Points on a hilly landscape, in no order, each with its height.
From any point a ball rolls to the lowest of the 2 points nearest to it. It stops when none of these is lower. Distance is the straight distance between rows; heights are no part of it.
J717 height 871: [ -1 -19  -3   7  19   2 -14   3  10 -25  -6   0   6   6   5   2 -17  16
  -3   0   2   2  -8 -10   5 -14   0   2  10 -13   6  18   7  20   8]
J659 height 448: [ -2   7   0  -5  18   4  -1  29 -12 -37  -7   3   6 -14 -14  18 -10  -6
   4  12   2 -12   1  -1 -38 -27  13   5  -1 -10  10  -3   6   4   1]
J444 height 606: [ -3   3   6 -13 -10 -15  18  10  -3  16   2   8  -7   8 -15   8  -1   3
   5  18  -3  -5  17   1 -13   7   7  -6  -5  -8  14 -31   1 -20  -9]
J216 height 668: [ -7  -1  -6  12   1  10 -16  -4  13   8  10 -16  -2 -23  18 -11   1  24
  -2  -8 -10  11 -12 -29  23  19  -4  13   3  13 -17  -7   7  14   3]
J556 height 242: [  9  -5 -11  -2  -7  11 -11 -11   9 -21   1  10  11  20 -25   5 -35  20
  -4 -11   3  -1   5   5 -11   5  -5   2  18 -15   7  34 -20  10  -5]
J205 height 64: [ -3   2  -5  10  12  -9  -1  -4   2  15   9 -26  -1  -1 -10   6  19  -5
 -14  14  -3 -12  23   4   1  -3  33  15 -24  13 -18  -8  21   3  -1]
J791 height 715: [ -1  -3  -3  -7  -7  -1  16  -4   3   8  18   3 -14   2   0  -3 -26  34
   8  -4 -10  -5  -4   1   2  16 -11  11   6 -12  -9  -9  -1   0 -10]
J803 height 468: [-31 -20  -6 -18  -6 -14  18  -6  -4   7 -25  -1 -20   9   0   1  11  -9
  -7   6  -6 -18  10   7  11  12   0   5 -22   4  -9  -9  25 -22  -1]
J822 height 281: [ 18  10   8   9 -11  11  17 -14   0   9  -7   3   4  -2  23  -4  -2  -2
  -5   1  17  12 -14 -19  23  17 -18  -5   3  -2   1  10  -4   4  -2]
J357 height 623: [ 14  14  14   1 -23  20  -2  -5 -15  -2 -14  -4   9  -6   6   8 -10 -14
  -4  -6   1  -5  13   1 -18 -11  -9   9  11  -9  -7  19 -14   3   4]
J465 height 839: [ -1  14  -2  18  18 -16  26   6   9 -18  11  -1  -8 -11   9  -6  13 -11
  -1  24  24  -9  -6   4   2   6   3  -2 -31   6  -5  -8  10   8   5]
J635 height 198: [  4 -15  -5 -10   5  -4  -7   1  -1 -15  15  19   8  21 -19  -3 -24  15
   6  -6   6  -2   0   7  -7  -6  -5  -6  16 -19  13  12 -11   4  -3]
J794 height 202: [-20 -16  10  -4  -6 -11  -4  17 -11 -19 -17   9   5  20  13  14  20 -13
  -7   0   9  -8  31 -17  13  -3 -10  -9  23  -4  27  -2  11  -2  -3]
J142 height 412: [ -7  -7  -9  -3   9  -3 -20   9   1   8 -13  -1 -10   9   4   2  16 -26
   0  -7   5  21 -13 -17  27   4  12 -17   5  19  13   4   3  -7  -5]
J861 height 502: [ 16 -17   5 -14   1  12  -3   0  -7   2 -10   4  -4  -3  -4   1 -29 -12
  17   2  -5  18 -23   7 -21 -15 -11  -8   7 -10   7   2 -25  -2  17]
J155 height 339: [ 16   8   7  -8  -6  17  -5  -5   2 -10 -22 -18  10 -13   1   9 -16 -13
  -4  18   8  -9  10 -24 -18 -27  12   6   8 -11  -1  -7   1  15  16]
J416 height 433: [ -1  16 -14  15   6  -8  -8  -6  23 -16   6  18  16  -4 -32 -26   6  -6
  17   6  19  10 -15   5  -5   8   2 -14  -4   7   3  -7 -13  12  10]
J715 height 301: [ -1 -11  10  10  18 -22  12  -1   3   2   7 -21   2  11  10  -7  30 -22
 -10  10  11 -13  29  20   2 -10  15  -5 -31   4  12 -11  11   6   9]
J630 height 674: [-11 -23  -2 -16   2 -20  23   1  11  -1  14  11 -20  16   8  -8 -10  17
   2   3  15  -6   4   7   7   7 -21  -6   4 -10   3 -10  10  -7   0]
J501 height 633: [-16  16  -6  -1  -2   1  10  21 -14 -10  -2   9 -15 -13 -16  17   7   0
  -7  -5  -9 -12  -8  12   5   3   2  20  -9  14  -7  14   8 -19 -26]
J261 height 483: [-14  -2   1  -8  17 -13  11  34  -9 -24  -7  14  -6   3  -9  12   2  -6
   8  13  -2 -11  -2  12 -20 -18   4  -6   0  -5  18  -4   4  -1  -4]
J270 height 850: [ -7   1  -5   7  14 -11  18  12  13 -28   4  10  -4  -9  -3   0  -2   4
   1  17  14  -1 -15  -4   4   0  -6   2  -6  -2   5  -2   9   7   2]
J730 height 331: [  4 -19 -11  -9  10  -1 -30 -14   0  12 -23 -11  -1  20  -7   2   2 -13
 -15   0  11   5   7 -14  15 -19  27  -4   2   6   4  18  14  -1  -4]
J42 height 492: [-16 -12  -2 -14   4   8 -21   0  -8  -2 -33 -18 -10  -7   0   6   1 -19
  -4   6  -9   7 -15 -11 -11 -21  22  -4  -8   5  -3 -18  14  -5  11]
J584 height 779: [-14  -7 -10 -17 -17  -1 -13 -18   4  24  -7   3   2  14 -21 -18  -4   1
   6 -15   4   5  -5  23  -4   2  -8  -7   0  -6  -8  -9   0 -11   9]
J721 height 705: [  2  17   9  17  -5   7   6   0 -10  -3   8  13   8  -1  10   2  17 -11
  -9 -16   1  -2   3   8   8   5 -17   6   4   8  -2  27  -7  -1 -12]
J736 height 223: [ 11   2   1  15   9  -1 -11 -16   8  10  13 -34   6  -9  16  -2  14   2
 -21  16  -3  -4  19  -8  -1  -4  22  11 -15   9 -15   0  17  15   2]
J576 height 687: [-25   3   3   9  -3   4   4   0 -12  -7   8   6  -5  -4  -6   1  -8  17
  -3 -16 -23 -14   0  26  -2   5 -14  25   0   0 -19   6  10  -9 -11]
J103 height 815: [-12 -11 -14   1  24 -12  -1   1  14 -12   8   1 -15   2   2 -26  -1 -17
   8  -3   2   9 -24  27   0  -3   1  -9 -13   7  -3  -1  -3   0   8]
J312 height 585: [ 18  18  13   7 -15  11 -11   6  -3   7   2   9  18  10   6  14  -4  -5
  -4   0   1  -4  32 -25   0   5   1  -6  28   3   8  15 -21  -5  -6]
J690 height 584: [  3   2  17  -3  -7  21 -21   6 -17  -6 -10  -9   8  -5  13  18  -4 -11
 -12 -12 -14   1   7 -13  -7 -22   2   6  23   1  -7  13  -9   1  -2]
J462 height 622: [ 15  30  12   4 -28  13  -2 -12  -7  12  -3   4  16   3  -7   7  -3   7
  -4  -4  -1   9  11 -17   6  15  -3  -2  18   5  -7   7 -15  -6  -6]
J755 height 496: [-11   4  -1  -4   7  14 -24  30 -18 -13   0   5  -1 -17  -5  14   2  -8
   4 -11 -22  13  -9   0 -16 -22  11   1  14  10   1   8  -8  -8 -13]
J661 height 522: [-11  -4  -7  -1   5   7 -29  -5   6   9 -23 -26   1 -12   5   5  16 -11
  -6   5 -12  13  -3 -20   3  -6  31  -1  -7  10 -11 -15  16   5   8]
J277 height 345: [  4   9   7  19   1  -1  -9 -12  -7  15  17 -21  12  -3  17   7  22   9
 -16  -8 -13  -4  32  -4   2   4   6  12  -4  15 -10   4   3  15  -5]
J597 height 542: [ 17  -7   1  -3   0   5  -8  -4 -16  18  -6 -14 -16  12   2  26  -8   6
 -13  -8 -22  -8  10  -6   3  -9  18  11   4   1  -6  24  -4  -3 -18]
J302 height 503: [-18 -14  -5 -15 -22  -5   7  -7 -10  16 -25  -6  -5  15 -24   8  20  -4
  -9  -1  -2 -24  26  12  10   6   2   5 -17  -8  -2  -4  24 -16 -10]
J67 height 201: [ 10 -10   6  -5   7   1 -10   9  -1 -10 -10   4   6  19  -1   7  -7 -12
  -1   6   9   3  13  -7  -7 -14   1 -16  16 -10  22  -3  -5   4   7]
J399 height 652: [ 15  30   3  12 -17  10  10  -5   0   9  12   7   0 -14  -9  12  -4  19
  -7   1  -6  -1   4 -11   3  18   2  10  -2   7 -11   6  -8  -6 -12]
J561 height 611: [ -1  10  -3  -2   5   7   4   9 -11  -8 -20  -1 -19  -8  -8  18  -7  -1
 -11  -2  -7  -7 -14  -8   7  -4  14  18  -6   9  -8  22  10  -8 -20]
J97 height 859: [  4 -16  -8  -2  25  -8   7   8  13 -26   2  10   5   6   0  -4 -12   8
   7  13  20   0 -24  -5   3 -10 -11 -11   6 -12  14   2   5  19  13]
J106 height 395: [ 13   6  14  -2  -5   3  15   7  -9   6   1  -1  -8 -14  19  12   3  -8
   1  17   3   8  -5  -8 -13  -1   0 -14   0   1  10 -24 -10  -8  -4]
J613 height 658: [-18   2   0   3   9  -4   5  14 -20   7   9   0 -14  -2   0   8  10   6
  -6 -11 -26 -19   7  24   1   0   5  23  -9  15 -15   8  15 -12 -26]
J646 height 475: [ 22 -10  16  -3 -15   0   8 -21  -4  24 -31 -29  10   8  17   4  24 -26
 -17   2  14 -11  24  -9  14 -12   1  -7 -13  -9   2  18   6   6   9]
J565 height 479: [-14  -2 -19  -4  19   1  -2  14  10  -7  15  -8  -1  -9   1   3  -5  28
   5   5 -11  -7  -8 -14   5   4  10  12   1   2  -2 -13  14  11  -9]
J252 height 682: [ 16  21  -9  14 -15  11   1 -20   8  12   3  -9   7   3 -16  -1 -11  16
 -14  -6 -10  -8   8  -8   3  20  13  17  -5   2 -17   8  -3   3  -6]
J20 height 549: [-12  -6   1 -12 -24  -3  -7 -21  -6  16 -10  -9   2  15 -13  -1   2   9
 -12  -6  -1 -13  33   2   3   7   5  11   6 -11  -7 -10  17  -7   0]
J621 height 356: [ 18   0  -1  10  18   5  -5  10   0 -11  25   6  12   3   4   2  -9   7
   6  -1  -2   8  -7   6  -4  -2   2   1   8   1   5  13 -14  12  -1]
J862 height 471: [  1   9 -13 -10   0   0   2  12  14 -10   2  17   0 -22 -21  -7 -16  15
  27   8   7   7 -27 -23   4   7  -8  -9   3   2   0 -12 -13   1   8]
J559 height 849: [-20  12   4  13  -1  -7  -4  10   7  -2  28  15   2 -14  11 -18  20  -4
  11 -10  -8  13 -16  24  -1  12 -10  -7  -2  14  -5  -3  -5  -8  -3]
J738 height 498: [ 18  -5   0  -5   9   1   7  11  -9   2   8  -7 -12   5   8  18 -19  16
  -4   1 -12  -8   3  -8  -2   0   6  16   5  -6  -2  12   1   1 -15]
J696 height 275: [ -5 -28  -8 -10   7  -1 -22 -11  15  12  14 -12  -1  14  10 -13 -16  32
   5  -9 -12   0   1  -8   8   2   0   5  12 -12  -4  -8  13  14   6]
J372 height 204: [  5  15 -10   4  -5   7  17  -2   2 -23   0  16   3  -3 -21   6 -27  12
   7   9   4  -4 -11  10 -17   0  -7   9  -4  -7  -7  14  -8   5   6]
J375 height 86: [ 11 -12   7  -9   8  -6   1  -2   4   9  20   9   4  12  13  -9 -17  10
   7   2   6  12  -6   9  -9  -4 -14 -14  11 -14  10 -13 -17   6  14]
J539 height 250: [  2 -14  -7 -21 -11   2 -21 -15  -5  16 -29  -1  -6  24 -20   6  -9 -11
  -9 -12   1  -2  -1   6   5 -14  21  -2   3  -3  -4  12  14 -11 -10]
J921 height 826: [-21  -4  -2   0  15 -18   2  14  12 -14   8   7 -10  -8   7 -21  15 -14
  12  -4   5  19 -24  10   3   8 -13 -16  -9  11   9 -14   3  -1  21]
J637 height 803: [-18 -14 -10  -5  13 -11   0  -8   9   7  -7  -5 -13  12  -6 -20   6 -17
   0  -1  -1  -6 -20  18   7 -10  12  -1 -32  13  -9   2  17  -8   7]
J987 height 398: [  7 -11  -2 -12 -11   4  -1 -12 -20  23 -20   0 -22   4  16  10  -3 -11
  -6 -12  -6   9 -22 -18  19   3  -1  -1   7   1  -2  10  -1 -17 -15]
J876 height 379: [-12   9 -12 -17  -7 -12   3   7  -1   9  -1  22 -19   7 -29  -3  -6   1
  20   5  -6  10 -15  -1   5   9   0 -13   2   6   7 -16  -8 -27 -14]
J400 height 429: [ -2   3 -17 -10   8   5   2  22   9  -7  14   2   2 -27 -12  -1  -6  29
  21   7  -6   4 -14 -33   7  10  11   5   4  -2   5 -15  -3   7  -2]
J260 height 562: [ 10   1   5   7  -3   9 -13   7  -9  -4  12   4  11 -23  15  -4  -1   0
  11  -6  -9  27 -26   7 -14  -3 -14  -7  11   4  -1  -1 -28   1   5]
J603 height 332: [ -4  -1 -10 -18 -15  -5   0  -7   6  25  -1  11  -9   9 -11  -6  -7   7
  16  -7   6  19 -14 -14  15  16  -9 -18   7   5   6  -7 -12 -16  -5]
J120 height 716: [  9   4   1   3 -18  12  -6 -30   3 -10 -14  13  23  16 -22  -9 -12  -7
   0  -6  20  -4   4  15 -19  -2 -20  -5  12 -17  -2  16 -14   8  17]
J437 height 627: [ -5  -1   7 -11 -19 -18  28  -1   8   8  -5  13  -9   7 -16   2   5  -1
   0  21  19 -18  19  13  -5  21  -4 -10 -11 -14   9 -24   8 -19   0]
J691 height 200: [ 10  -1   7   3  -5  10  -1 -12   4   7 -11   9  -3  -6  16  -9  -6 -13
   6 -10  19  27 -24 -26  24  14 -27 -18  18  -3   7   6 -17   9   9]
J493 height 290: [-23 -19   5  -8   3 -15   6  17  -8 -11 -16  11  -5  15  15   2  28 -22
  -8  -1  11  -4  11  -4  23   9  -3 -12   2   3  28  -2  14  -6  -4]
J886 height 129: [ 11 -25  -4  -4  16   0  -8  -6   7   4   5 -15  -4   5  19  -8 -25  21
   5  -4 -15  12 -20  -2   5  -9   0   7   4  -2 -12   4  -1  10   6]
J569 height 359: [ -5 -12   5   1  10  -6  -1   7  -2  -3 -16 -11  -8   4  16   3  25 -33
  -8   1  13   7   1  -9  17  -7   6 -11 -11  13  14  -8  11  -3   5]
J823 height 460: [ -3  -5  -1 -10  10   8 -20  12 -12  -1 -14  -3 -12  -1   2   8  -3 -14
   3  -4 -14  13 -22  -5  -3 -13  15  -5   6   5   6  -4   0  -9  -4]
J667 height 311: [ -7 -10   9  -3   5 -15   7   9   1  -1  15   6  -7  13  18  -9  15  -9
   9  -4  -5  11   3  19   5   8 -14 -17  10   9  20 -10  -2  -5  -2]
J95 height 146: [  6   4  -5 -12  -1   0   1  -8  -2   4 -23  -4 -11   8 -23  -1 -15 -14
  -5   4   5  -9  -7   9  -6 -11  14   1 -14  -2  -5   3  11  -7  -2]
J824 height 399: [  1   0 -11   4  12   5 -20   1   6  -4 -13  -8  -1  13  -9   1  13 -20
 -14  -7   7   1  -6 -15  32  -5  21  -1  -3  17   7  27  12   5  -7]
J70 height 548: [-11  17 -10   6  -2  14 -28   9   6 -16  14  10  20 -31 -21  -5   7  21
  15 -18 -14  12  -6  -3 -14   2   1  12  10   8 -10  -1 -17   7   4]
J271 height 592: [-23   6   6  -5 -24  -5   3  -6  -5  10 -10   3   4   1  -6   2  13   1
  -5   3  -8  -6  27   4  -5  12  -5  -3   0   0  -2 -35  14  -7   5]
J379 height 514: [  0   6   4   0  21 -11   0  32  -7 -14  17  19  -2   5  -9   7  14  -9
  12   3  -1   1  -7  17 -14 -12  10 -13   6   6  16   2  -9  -7  -9]
J955 height 650: [ -4 -16   4 -11  -6 -28  36   6  13  10  14  13 -16  16   8  -5   3   8
   1  12  23 -11  19  12   7  23  -5  -8  -8 -11  18 -22   4 -13   0]
J165 height 541: [ -1   9  -2   7  -7  23 -28   9 -12 -14  -5   0  14 -12  -7  14  -7  -1
  -5 -17 -25   4   1   1 -22 -14   8  16  20   3  -6  23 -13   4  -5]
J245 height 423: [ -8   4   6  21  15  -8  -1  -3  -2  18  24 -24   4  -7  28  -4  25  11
 -15  -2 -20  -6  15  16   1   5   7  14 -15  17 -12  -4  10   1 -10]
J596 height 531: [ 25  -1   2  -3  -8  18  -1   2  -3   6   0   3  -6 -19   4   5 -21   6
  17  -2  -7  20 -31 -12  -7  -1  -8  -3   9  -2  -3   3 -31   2  11]
J655 height 688: [  9  17  -4  11 -27  18  -5 -25   9   1 -16   9  29  11 -19 -10   1  -8
 -10 -11  21  -6   8  -9   7  13 -14  -7  15  -7  -3  22  -9   8   8]
J424 height 738: [  8  -6  -5  -8  -5   5  13  -7   8   2  12   0   1  -4   5   2 -37  36
   8  12   2  -2  -1 -18  -9   4 -14   4   7 -21   2 -16  -5   7   8]
J247 height 215: [  8   1   0  14  16 -10  -4   0   6   0   6 -18   0  -2  -3  -4  26 -25
  -8   7   4  -9  15  17  -5 -14  31   2 -38  15   1  -4   6   3   7]
J350 height 659: [ 13  21   2   9 -22  27 -19 -15  -9  -3 -21   3  23   1 -10  -5  -2 -22
  -5  -9   2  -1  -2  -8  -3  -1 -13  -4  20   0  -6  26 -15   4  10]
J771 height 515: [ 19 -14  21   2  -9  -2  30  -9  -8  22 -26 -18  -1   0  14  10  15 -25
 -10  -6  12 -16  16  14  11  -9  -5   0 -23 -11  -3  12  -1  -7   3]
J877 height 376: [ -8   7  -2   9   5   0 -21  -4  15 -14  -2   8  25   3 -16 -17   3  -5
   7   3  10  14   1  -5  -6  -5   0 -16  15  -3  10  -9 -10  17  14]
J604 height 257: [ 13  -8  -4  -1  10  13 -14   0   5   0   2  -8   8  -4   4  -1 -19   9
   3  -2 -14  11  -9   5 -16 -19  14   2   5  -5   0  -1 -11  13   9]
J890 height 254: [ 13   3   5 -11 -17   7   1 -19  -1   2 -25  -9   2   1 -11   7 -15  -4
  -6  14  11 -11   7 -11 -17 -12  14   9  -1 -12  -7  -6   7  -1  10]
J826 height 61: [-16 -25   5 -20   0 -12 -11  12  -3  -9 -17  11  -1  25   2   8   3  -9
  -1   3  12   7  14 -13   1 -14   0 -24  30  -9  30  -7   5  -6  -2]
J402 height 71: [  9   2  -2   4   2  16  -9  -8   1 -35   2   9  14  -2 -19   5 -26   7
   6  -1   2  -3  -9   4 -19  -8  -9   8  10 -17   1  21 -15  15  14]
J194 height 538: [ 27   2   7  -2  -5  10 -21  11  -6   9   5  -7  20   9  -4  22 -12  -4
 -10   9  -7 -10  32 -29 -11 -14  21  -6  30  -5  14  13 -17   1  -9]
J175 height 594: [-19  19  -2  14 -12  19 -21  -8   8  -6  12  -6  15 -35   0 -12   8  23
   2 -19 -17   6  -2   5  -7  10  -2  17   4   3 -26  -5  -4   8  10]
J445 height 588: [  5 -11   5   0   6 -13  10 -20   5  13   5 -15  -4  10   0  -8  -2   2
  -7   4   9 -15  17  23   0  -8  11   7 -18  -9 -14  -3  13   6   9]
J572 height 828: [  0   2  -5  20  19  -5  16   1  10  -8   6   1 -10 -12  23 -16  22 -19
  -5   2  20  -3 -15   7  15  10  -6   2 -29  10  -5   8  19   5   9]
J719 height 476: [ -1   0   2 -12   2   0   6   9  -9  -9  -3  12  -6  -6  -7   2 -15  -7
  16   8  -2   8 -16  18 -23  -9 -10 -14  -2  -4  13 -11 -12  -9   9]
J453 height 663: [ 17  13   2   8  -9   3  16 -20   2  14   1 -25  -3  -1  -4   7  -2  15
 -17   7  -7 -19  19  -4   7   9  10  25 -19  -2 -19  15   9   8  -8]
J788 height 487: [ 31   7  14  -8   1  10   5  11  -9   2   0 -14  10   1  13  25  -5  -1
  -2  21   0  -8  27 -25 -15 -16  18  -5  12  -7  16  -6  -8   4  -3]
J355 height 792: [-14 -25 -12 -21  -6 -11  -8 -26   8  22  -9   1 -17  22 -15 -20  -4 -13
   4  -9   5  -6 -11  30   0  -5   3  -8 -20  -1 -13  -2  10 -16   2]
J506 height 442: [ 26   7  21  -2 -13   2  12   4 -12   8 -11  -1  -5  -7   9  18  -4 -16
  -4  19  12  -9  17 -21 -10  -6   2  -4   7  -7   5 -10  -9  -3  -5]
J681 height 579: [-15  16   7   1 -12  -5   7  12  -3   5   7   8   1  -8 -11  -1  11   3
   0   7  -7   2   5   0  -6  11   4  -5   2   8   0 -27   2 -11  -5]
J195 height 295: [  8  21  -9  13  -4   2  13  -1  16 -17  24  19   8 -12 -19  -4 -16  26
  14  11   2   0 -16  11  -6  19  -6  11  -8   2 -15   9 -18   7  -3]
J568 height 552: [ 10  -3   6   7  -3  -4  15 -15  -1  11  -8  -5  -2   5   7 -11   3 -15
  -8  -4  13 -14   9  20   4   2 -12  -3 -22  -6  -6   8   6  -1   6]
J73 height 425: [ 23   1  16   7  -7 -11   8 -18   0  15 -14 -15   9   8   9  10  20 -23
  -9  18  25  -6  35 -20  15  -2  10 -11 -14   2   9  -2  -1   2   9]
J241 height 298: [ -2  -5  -8  -7  -1  -6  -1   2   2  -3  -3  18  -3  24 -22   2  -9   7
   1  -2  13  -8   3   6  10  -1  -2  -3  10  -4  14  14   3  -2  -8]
J378 height 219: [ -9 -12   9   5  15 -10   1   2   8  -2  25   4   2  10  27 -18   3  -3
  10   2   5  13  -4  15  -5   2 -15 -16   6  -8  11 -18  -6  11  18]
J403 height 626: [ 16  -6   8   0  -5 -12  18 -27   4  29   8 -24  -2  14  -6   7   1  15
 -12   6   4 -28  37  10   8   0   6  19 -15 -12 -15   4  11   3   0]
J323 height 504: [  0  -4 -10   3   2   8 -16   8  10 -19   5  12   8 -21 -25 -13  -8  19
  25  -5  -7  13 -25 -11  -2   2  -4   3   5  -1  -7  -7 -18  16  17]
J543 height 370: [ -3   7  -7   2  -4  -5  18   1  -3  -4 -11  14 -11  16 -20   2   0   1
  -8  -6  15 -25   4   8  24   9  -6   5  -7  -2   0  20  18  -6 -15]
J913 height 583: [ -3  10   2   7 -11   7   5 -14  -3   4 -17  -5   8  -1   2  -7  25 -23
  -8  -6   3  -7   4   5   8   5 -12   2 -16   1  -7   4  11   1   3]
J573 height 274: [ 10 -11 -10 -12 -12   2  -3 -10   3  19  -2  -1  -9   6  16  -3  -7  -2
   9  -4  16  26 -19 -27  19  12 -16 -21  15   4   5  -9 -16  -6   0]
J645 height 446: [-24 -14   0 -21  -6  -9   1  10  -9  -7  -7   7  -8  11  -8  -3   0  -7
  13  -3 -11   7  -4  24 -22  -8 -15 -12   8  -5  13 -19   1 -16   7]
J757 height 377: [ -6  22 -12  23   8  -8   6  -2  25 -16  20  20   8 -12 -25 -22   4  11
   9  -1  12  -1 -14   3   8  21   3  -1  -9   9 -13   1  -5   8   3]
J710 height 378: [-14 -10   8   4   9 -12  13  17  -2   3  16   0 -15   0  29   1  14   0
   1  -2  -8   6   8   4  19  13  -6  -2   0  12   6  -2   6  -2  -8]
J117 height 411: [ 14   4  -9   1  23  14  -7  28  -3 -22  18   8  11 -11  -2  13 -12  20
  16  -4 -13   6  -7 -16 -14  -6   6  -1  18  -9  14  22 -15  15  -2]
J940 height 369: [ 11  -6  12  15  10 -17   8  -7   7   4   3 -14   9  14  19   1  30 -23
 -10  13  19   1  34  -4   9   0   6 -12 -12   5  23 -10   5   8   3]
J359 height 679: [ -5  23  -4   9  -7   7   0  -2  -1   9   4  10  -2  -2 -14   0  10   6
  -6 -16  -7   1  -5  -1  24  19  -4   6   1  12  -9  17  -3 -12 -17]
J332 height 837: [-28   8  -8   9   3 -14  10  13  17 -15  14  17  -5  -4  -2 -18  19   3
  11  -8   2   7 -11   5  11  23 -13  -9   0  13  -3 -11   5  -7   1]
J486 height 711: [-17  -6   4   5   6  -7  15   4  -6 -13  14   7  -7  -1  11  -6  -4  12
   2  -7  -9 -21   2  36  -7  -4 -18  17 -13  -2 -16   7  16   4  -4]
J171 height 729: [  0  11  17  21 -12   5  13 -11 -10  -7  10   3  15   0  22  -3   8   2
  -7 -12  -4  -5  14  20  -9   7 -32   9   1  -2  -6  14  -1   4   0]
J322 height 305: [  0  -2   3  12  17  -8 -20   6  -1 -11   7   2  14   7   3 -10  10 -14
   3  -3   4  15   2   2 -13 -19   9 -13  11   0  19  -7  -2  14  13]
J138 height 414: [-28  -5 -12 -21  -4  -9   5  11  -1  -3  -9  12 -23  -1 -17  -1   3 -10
  16  -4 -13   9 -21  10  -1   0 -12  -3   4   0   1 -17  -1 -21  -1]
J392 height 441: [  5  -5   5  10  25  -1   5  15 -12  -7  26  -3  -7  -1  17  12  -1  19
  -4  -3 -17 -10   8  13  -9 -14   3  17  -1   5  -5   7  -1   7 -15]
J967 height 734: [-13   6  12  18  -6  -3  16  -3  -8  -6  28  15   4  -5  12  -6   3   5
   5  -6  -8  -8   3  40 -17   9 -23   8  -6  -7 -11   0  -5   3  -1]
J467 height 484: [  8  13   3  19  18  -8   5  10  -8   1  37 -15   4 -17  25   8  10  22
 -11  -6 -21  -5  15  13  -8  -4   8  23  -8  20  -7   9   0   3 -18]
J146 height 350: [ 25  -2   1  -6  -9   3  17 -15  -6  21 -17  -7 -17   0  30   6  -2  -8
 -16  -1   7   4 -13 -14  19  -1  -7   0  -9  -6  -3  17   0  -7  -9]
J8 height 587: [-23  13  -6  -3  -6  12  -7 -16   3  -5 -22 -18   0 -25  -7 -11  11 -13
  -2   1  -4   2 -18   8 -12  -8  -2  13 -24   3 -17 -16  13  -5  11]
J158 height 695: [  2  -8  -3  15  15   9 -31  -3   4   1   3 -24   5 -11  23  -5   3  10
 -11 -14 -12  18 -11 -20  25  -3   9   9   6  10  -7   5   6  20   7]
J720 height 759: [  7  -1   6 -10 -19   2  -8 -27   5  21   9  -5   8  16  -7 -16 -18  15
   1  -2   0   3   7  14 -15   5 -11  -2   8 -10  -9 -16  -7  -3   3]
J946 height 693: [-17 -10 -13 -15   5 -18  24   7   6  -5  12   8 -17  -1  -2   0 -14  29
  13   7   1  -5  -2  -6  11  20 -16   3   5  -6  -3 -17  13 -13  -8]
J41 height 816: [ -1  -9  -9  12  21  -5   9   0  13   3   2  -2  -3   6  13 -24  15 -21
  -2  -2   1 -10 -16  21  18   3   2   1 -31   9 -10  21  13   3  -1]
J759 height 342: [ 18   1  -9  -9  12  11  -7  23  -2   2  21  11  15  -5  -7   3 -16  21
  19  -1  -9  11  -3 -26  -3   0   7 -10  24 -13  19  -1 -23  10  -3]
J528 height 343: [  9  -1   7   1  -7   1   4   8  -6  12   4  12  -8  -9  30  -2   0  -7
  10   1   4  22 -14  -9   4   9 -17 -16  10   0  13 -17 -19 -11   1]
J35 height 635: [-11  26   2  13 -12  11  -8  -9   7   9   4  -7  10 -33  10  -9  12  14
  -8 -10  -8  12  -8 -11   6  22  -7  12  -1  18 -21 -11   2   1   2]
J544 height 432: [-18 -19   4  -7  -2 -13  22   7  -4  -2  -8  -1 -14   2  20   2   8  -7
  -1   8   1  -7  -2   2   7   7  -5   3 -11   0   4 -13  18 -12  -3]
J393 height 404: [ -4   6   1  -7   5  11  -4  11  -1 -23 -12  -4  17 -14  -6   9 -14   1
   7  11   4  -4  -4 -15 -24 -16   8   1   8 -12   4 -12   5  16  12]
J580 height 737: [ 13  13   3  -4 -24   9   3 -20   4   3   3  16  10   7 -19  -8 -14   9
   6   0  12   7  -2  10 -11  10 -21 -12  17 -10  -2  -5 -18  -1  10]
J230 height 236: [ 20  -4   7 -11   1  10  -8   4   4  14  13  -2  17   9   2   0 -15  15
  10   0   2  13   2 -17  -8   2   1 -13  22 -10  12 -16 -18   7  10]
J508 height 556: [-20  -4   1   4  -4   3 -19 -14  -2   2 -24 -26  -1 -12   6  -4  24 -17
 -14  -1 -10  -3   4   6  -2 -12  15   6 -24   8 -14 -11  22  -2   6]
J586 height 547: [  0  15  -8   4   4  -5   5  24  -2  -3  12  17  -3 -11 -13   5   3  -1
   8   7   0   4 -11  -4  -8   0  13   1  -3  10   6  -4  -7  -5 -15]
J87 height 586: [  9   7   1   4  -3   2  16   1 -18  10 -13 -14 -25 -15  17  23  -1   9
 -12   2 -13 -12  -4  -7   9  -3   8  24 -19  10 -17  19  14  -8 -21]

For each start below, name the point where the ball stops.
J596 => J691
J584 => J823
J271 => J375
J721 => J691

Call two points neighbours if one is among the 2 nearest of the other. Go from one point of each pair to the other, from neighbour to neighbour, staying as low as possible. Name the highest point that can't be avoided.
J402 and J826 => J416
J886 and J402 => J271
J886 and J375 => J117
J402 and J635 => J556
J95 and J826 => J142
J205 and J392 => J467
